Each row is a point on a landscape with many valleys, with its height.
From any point a ball rolls to the lowest of the 2 points nearest to it. It stops when none of these is lower. Distance is the straight distance between rows; heights are no part of it.
Q814 height 131: [138 93 105 151 166 123 135 103 119 123 109 130 112 150 114 120 151 128 141 103 127 126 111 76 76 115 130]
Q833 height 780: [117 121 148 132 113 140 170 122 116 134 143 107 114 111 112 129 174 137 86 116 164 169 89 102 127 97 141]
Q337 height 832: [93 141 132 94 104 120 141 100 124 162 168 88 104 87 139 109 163 113 120 84 161 145 109 127 104 127 175]
Q621 height 43: [116 158 106 100 122 113 155 143 155 120 147 155 144 135 152 128 130 159 117 147 168 168 148 140 150 108 111]
Q21 height 268: [107 131 155 80 92 106 116 151 110 146 142 162 146 131 106 154 113 108 127 169 141 125 120 165 147 148 127]
Q437 height 336: [140 178 119 124 99 127 163 145 116 119 141 134 114 107 148 132 136 165 118 123 104 102 131 103 175 115 131]
Q763 height 666: [116 132 127 131 142 125 144 177 131 164 122 122 105 133 163 113 168 184 112 115 180 101 77 88 135 140 141]
Q477 height 460: [192 127 154 164 119 117 142 111 111 103 145 105 133 149 132 98 131 177 102 118 162 90 120 94 173 107 133]
Q545 height 634: [147 127 154 141 98 167 139 87 100 83 134 128 141 109 131 116 161 148 149 125 132 135 130 147 88 113 127]
Q595 height 901: [117 174 105 103 141 138 129 141 105 183 143 68 114 117 133 105 162 195 108 81 169 128 121 118 103 107 125]
Q484 height 756: [81 136 131 133 94 121 105 152 108 153 115 179 107 119 143 106 119 116 113 127 155 123 123 137 98 135 145]
Q202 height 614: [148 128 131 83 115 118 99 146 114 109 100 140 133 125 138 101 101 144 155 131 108 126 137 173 89 140 107]
Q846 height 775: [90 104 147 142 123 122 127 109 148 116 94 191 115 160 116 153 107 85 138 123 121 166 100 128 139 137 115]
Q794 height 194: [143 143 159 160 123 125 121 111 132 131 139 123 148 117 112 140 144 104 125 148 134 125 118 153 122 86 151]
Q303 height 328: [132 107 163 79 107 115 140 108 138 133 150 152 152 122 114 133 97 120 150 194 138 115 106 133 172 146 121]
Q731 height 183: [168 116 112 155 134 117 150 145 132 116 149 95 150 129 148 110 109 164 107 157 141 116 143 118 139 136 127]
Q703 height 638: [132 94 104 107 123 115 133 142 117 80 100 134 141 132 117 133 122 172 160 130 123 128 153 151 96 145 89]
Q229 height 439: [128 123 127 119 149 122 141 125 144 109 126 139 136 155 140 147 142 151 135 80 129 170 114 105 101 147 160]
Q660 height 129: [131 146 115 170 142 118 113 136 127 131 133 111 132 155 140 110 127 114 138 134 151 169 157 154 123 94 125]
Q329 height 650: [120 78 123 136 127 145 127 148 123 133 132 123 114 99 129 120 109 88 110 164 87 115 147 131 104 151 118]
Q412 height 309: [122 126 110 143 134 150 73 103 137 159 130 134 88 140 116 130 108 80 138 136 88 137 100 165 106 103 102]
Q299 height 877: [117 135 107 111 140 114 134 118 127 139 139 90 124 99 108 106 145 179 120 87 182 126 132 143 118 106 140]
Q648 height 243: [103 125 129 168 163 135 124 103 114 133 99 136 147 122 102 110 144 111 141 121 121 157 143 78 84 116 123]
Q97 height 663: [130 116 138 145 120 128 126 130 103 75 97 146 139 146 85 164 106 157 158 113 110 136 131 150 106 131 108]
Q598 height 928: [132 149 113 114 142 128 106 165 133 158 117 67 136 132 131 90 165 171 107 81 152 178 125 108 86 105 129]
Q270 height 116: [172 154 74 156 120 136 116 136 174 139 141 122 109 107 139 110 81 143 116 128 117 102 102 157 130 107 139]
Q19 height 270: [65 161 92 150 122 154 125 108 108 96 134 150 119 124 152 115 120 151 154 120 175 143 157 123 148 144 126]
Q904 height 397: [125 139 143 138 148 132 108 134 149 157 130 97 137 138 130 128 148 68 143 169 94 125 107 116 174 144 177]
Q999 height 331: [77 125 110 143 137 113 152 115 133 132 117 117 146 111 128 139 159 115 142 114 106 167 121 73 76 111 143]
Q998 height 390: [152 90 139 116 155 151 151 125 128 125 142 161 131 159 162 81 134 143 131 122 157 141 109 60 93 167 156]
Q628 height 446: [128 167 136 133 144 112 101 157 153 157 103 115 169 151 114 154 150 92 164 175 114 133 114 133 169 141 148]
Q44 height 232: [160 136 129 149 115 133 111 124 146 161 140 120 129 131 117 150 139 130 92 142 136 91 105 168 96 83 148]
Q531 height 541: [141 132 106 113 137 146 154 133 103 128 111 129 108 130 117 98 170 171 115 116 167 121 105 53 155 135 105]
Q279 height 730: [64 138 125 120 116 129 99 193 114 163 105 143 110 127 172 123 135 147 107 114 152 139 144 107 79 128 154]
Q982 height 603: [157 126 124 122 125 118 113 126 155 157 115 111 112 135 147 116 155 84 150 171 130 91 143 159 167 109 113]
Q635 height 529: [192 118 173 115 127 113 136 123 124 125 142 91 132 132 122 123 136 173 76 116 137 65 128 112 204 123 149]
Q264 height 502: [141 88 116 120 146 97 121 109 128 125 132 144 136 144 101 122 83 119 167 130 106 80 148 100 153 154 110]
Q893 height 478: [107 110 154 105 101 143 124 113 97 96 150 122 113 109 110 130 137 166 117 136 152 126 108 126 183 113 138]
Q402 height 523: [138 118 154 86 135 133 118 108 148 136 93 148 139 145 144 169 85 79 135 137 13 147 134 143 100 126 94]
Q518 height 180: [150 145 126 102 113 118 147 109 100 130 170 119 113 141 145 121 138 148 129 137 115 157 112 124 136 108 124]
Q242 height 746: [165 107 110 135 144 127 80 152 133 131 81 124 109 128 96 127 110 118 119 130 103 132 150 148 123 106 75]
Q331 height 255: [94 155 158 126 119 107 129 126 116 150 125 123 157 110 126 131 170 109 122 143 126 150 114 120 111 94 161]
Q63 height 219: [149 70 144 156 146 138 141 87 137 105 135 136 110 148 113 106 130 116 141 104 128 149 90 110 101 136 135]
Q76 height 177: [155 152 86 150 108 109 142 130 173 119 139 111 128 87 145 124 104 185 112 111 134 88 86 156 115 122 157]
Q505 height 571: [176 119 136 116 139 108 111 138 162 148 113 90 126 121 117 155 109 61 169 159 83 96 181 140 175 140 123]
Q935 height 391: [93 139 121 132 157 142 158 99 149 125 127 123 163 125 126 152 131 131 126 119 111 184 96 73 104 152 167]
Q605 height 539: [100 125 141 144 116 161 135 102 86 105 140 110 113 112 92 155 144 158 102 105 139 145 143 129 148 98 129]
Q724 height 815: [103 93 131 132 138 138 108 145 127 135 105 145 143 109 80 147 122 102 87 131 140 150 129 116 127 112 124]
Q737 height 619: [136 115 147 147 141 146 139 162 118 137 96 129 116 139 125 115 156 184 82 110 190 107 102 71 156 124 132]
Q354 height 701: [162 106 124 143 130 135 87 143 115 104 88 150 134 134 78 173 96 150 120 112 99 110 143 134 126 126 91]
Q408 height 597: [122 95 143 179 128 180 132 106 93 87 121 131 111 127 113 128 112 115 126 119 99 145 145 180 87 111 100]
Q751 height 457: [127 109 143 124 147 97 109 67 156 121 145 151 144 156 91 146 72 97 174 118 104 83 139 132 141 137 120]
Q827 height 115: [126 147 100 96 120 111 158 144 132 141 151 122 133 139 144 144 152 127 110 135 118 159 131 137 132 134 118]
Q552 height 126: [123 116 110 175 127 152 146 153 111 98 128 95 146 98 139 112 102 175 114 135 164 147 152 119 120 145 138]
Q257 height 675: [127 105 128 153 112 136 124 141 118 138 147 97 121 106 128 83 126 79 112 120 104 98 133 117 78 166 144]
Q449 height 211: [154 118 153 89 102 84 130 177 117 145 141 112 128 150 115 148 120 116 113 169 140 123 125 143 131 137 125]
Q889 height 198: [81 172 98 151 134 117 132 136 104 110 137 108 112 131 150 120 144 140 154 116 166 162 142 155 148 110 126]
Q929 height 682: [90 114 127 105 147 98 132 119 136 128 125 144 118 137 137 100 186 87 154 134 174 148 130 121 150 151 128]
Q407 height 467: [104 106 145 106 157 124 147 128 131 102 117 121 134 143 161 162 153 126 157 101 64 164 112 129 101 151 156]
Q58 height 587: [154 119 124 125 142 117 113 138 163 152 112 108 110 140 146 146 157 50 166 142 82 87 157 150 132 129 110]
Q821 height 808: [117 131 138 98 101 146 164 127 111 149 163 111 90 104 134 130 154 112 87 104 146 181 105 108 107 144 158]
Q835 height 413: [141 145 114 160 148 110 100 83 171 133 117 117 144 144 78 174 64 71 163 126 101 108 144 140 157 131 112]
Q324 height 327: [123 162 152 129 142 109 130 125 143 164 129 101 142 130 119 113 177 65 119 154 123 156 121 109 149 103 151]
Q811 height 576: [108 104 128 174 134 154 125 97 99 99 131 108 107 115 92 150 131 133 128 139 126 168 142 164 112 79 111]
Q973 height 488: [127 141 140 136 132 129 116 125 132 136 114 157 160 158 112 169 105 104 156 175 112 122 111 141 152 125 125]
Q534 height 459: [129 129 118 106 139 144 139 126 114 134 132 169 127 151 154 112 160 169 122 110 169 132 110 69 109 133 126]
Q179 height 781: [123 116 108 129 158 153 87 152 142 126 96 135 142 116 117 122 129 110 119 146 127 130 142 136 133 133 97]
Q612 height 803: [86 88 143 118 140 141 126 117 151 120 96 164 132 124 89 155 102 79 100 119 116 169 124 148 123 146 96]
Q64 height 528: [111 139 165 149 128 140 83 131 140 126 87 160 131 129 128 124 83 101 167 166 100 133 118 165 147 114 141]
Q357 height 700: [130 120 105 129 98 131 157 138 117 146 178 116 132 93 129 113 112 126 95 120 114 114 129 113 85 163 141]
Q872 height 586: [170 102 157 106 119 120 109 112 139 114 106 151 113 135 119 118 71 106 156 137 102 123 134 172 125 135 104]
Q548 height 130: [139 146 117 113 120 121 135 131 128 92 121 134 144 128 161 107 121 169 118 110 171 168 167 145 129 129 112]
Q367 height 854: [106 143 114 115 115 99 133 134 143 138 148 86 116 90 108 111 170 129 114 68 162 120 105 149 132 140 166]
Q305 height 247: [164 164 95 157 117 113 153 127 128 121 174 102 149 131 151 125 122 164 126 136 147 67 147 138 159 144 117]
Q559 height 747: [85 122 131 132 127 136 132 129 142 95 96 182 127 143 142 138 138 98 157 117 135 139 131 141 137 169 110]
Q930 height 403: [142 117 170 73 101 120 138 104 115 95 144 149 125 106 115 126 108 157 117 159 118 114 125 124 188 129 141]
Q380 height 545: [149 93 121 131 138 80 118 145 139 137 143 100 110 130 105 156 95 106 167 151 110 85 163 132 176 144 117]
Q943 height 625: [112 133 93 113 129 127 122 138 173 149 113 148 124 101 160 116 162 91 118 148 153 108 148 169 156 124 108]
Q4 height 720: [113 128 108 123 154 102 141 119 147 129 124 144 120 140 140 115 125 102 169 120 129 143 145 111 139 154 130]
Q208 height 570: [93 122 183 140 125 146 100 130 107 131 108 169 121 121 127 121 83 97 145 148 82 127 132 131 111 138 158]
Q607 height 649: [119 119 118 112 133 108 129 124 149 126 152 147 123 143 159 110 173 93 136 126 183 107 125 166 167 150 120]
Q46 height 267: [151 158 128 133 120 141 145 122 92 125 152 111 156 140 131 112 135 169 140 153 155 154 117 103 127 92 123]
Q290 height 172: [139 131 90 148 133 114 115 126 150 128 150 110 118 123 157 104 118 139 129 118 130 134 131 164 110 113 139]
Q585 height 217: [90 133 112 175 130 162 123 136 114 87 108 120 148 116 126 129 108 166 155 113 141 155 154 130 137 151 130]
Q734 height 702: [106 152 119 130 128 144 117 199 109 155 95 141 109 138 160 119 151 181 123 119 164 119 119 94 109 146 140]
Q974 height 374: [171 151 140 138 98 149 152 126 76 110 157 97 146 129 123 107 136 194 119 131 148 103 119 101 162 132 119]
Q869 height 263: [155 131 126 123 103 150 87 105 134 154 147 131 90 130 120 156 130 107 116 140 97 102 123 184 105 74 124]
Q320 height 380: [113 164 113 154 147 103 118 105 171 142 139 136 145 158 125 164 67 69 175 125 103 128 144 175 133 145 122]
Q800 height 384: [106 182 98 130 126 138 126 129 104 128 157 124 133 105 143 125 132 174 101 134 141 76 130 93 168 107 138]
Q192 height 310: [137 73 147 133 144 149 129 115 117 122 112 174 120 160 134 114 97 136 132 111 137 150 109 80 88 154 133]
Q400 height 162: [155 151 121 102 124 104 137 167 117 127 141 120 153 158 137 167 138 132 128 155 112 111 150 145 131 133 116]
Q177 height 564: [172 103 147 85 122 121 118 131 174 143 114 172 128 148 142 137 68 87 144 156 87 117 119 150 90 144 114]
Q444 height 624: [111 133 150 96 160 100 123 161 128 166 124 134 129 122 139 122 158 160 107 98 144 85 147 94 157 117 174]
Q604 height 495: [125 118 148 107 163 131 131 112 147 104 85 137 142 158 152 150 109 93 157 107 32 152 117 124 127 147 125]
Q515 height 722: [124 135 113 137 88 150 152 147 114 133 153 133 101 99 133 130 130 148 73 103 147 111 120 121 106 135 130]
Q546 height 233: [118 169 136 113 98 113 152 154 104 108 124 117 135 104 140 120 150 160 113 110 148 127 159 127 151 132 126]
Q816 height 654: [186 113 149 118 119 161 152 101 111 101 130 114 160 123 128 101 183 129 119 128 128 136 117 140 104 129 99]
Q685 height 544: [156 131 112 84 125 121 125 134 149 159 115 142 109 151 140 141 90 79 135 155 52 157 128 147 81 138 78]
Q111 height 299: [141 167 89 157 133 114 146 113 121 135 186 109 131 129 138 127 113 173 95 103 153 65 149 90 153 118 140]
Q915 height 751: [106 132 146 131 85 154 160 146 124 119 119 127 117 94 127 165 158 159 65 115 158 149 121 99 114 94 141]
Q524 height 616: [135 120 127 144 118 180 133 91 108 80 132 142 151 108 129 119 133 124 139 132 109 129 169 165 117 124 88]
Q705 height 582: [152 120 150 94 157 102 118 124 145 155 130 110 141 104 114 121 148 157 91 117 138 61 137 95 190 120 152]
Q467 height 615: [105 112 140 153 119 153 130 123 108 98 114 153 122 98 121 116 100 101 138 124 85 124 138 126 127 168 139]
Q110 height 352: [100 128 112 146 149 126 106 100 144 156 142 128 99 179 117 150 72 70 167 139 89 125 109 175 105 140 103]

For each start below, name the point where the ball stops.
Q97: Q814
Q444: Q827
Q982: Q794
Q367: Q794
Q279: Q814
Q208: Q794
Q408: Q827
Q604: Q814
Q612: Q794

Call two points neighbours if one is among the 2 nearest of the other. Go from one point of each pair to the other, from neighbour to neighbour, staying as low as possible. Name the highest point that can't be avoided.
Q621 and Q552: Q800
Q794 and Q827: Q484
Q814 and Q270: Q763
Q552 and Q660: Q19
Q270 and Q660: Q290
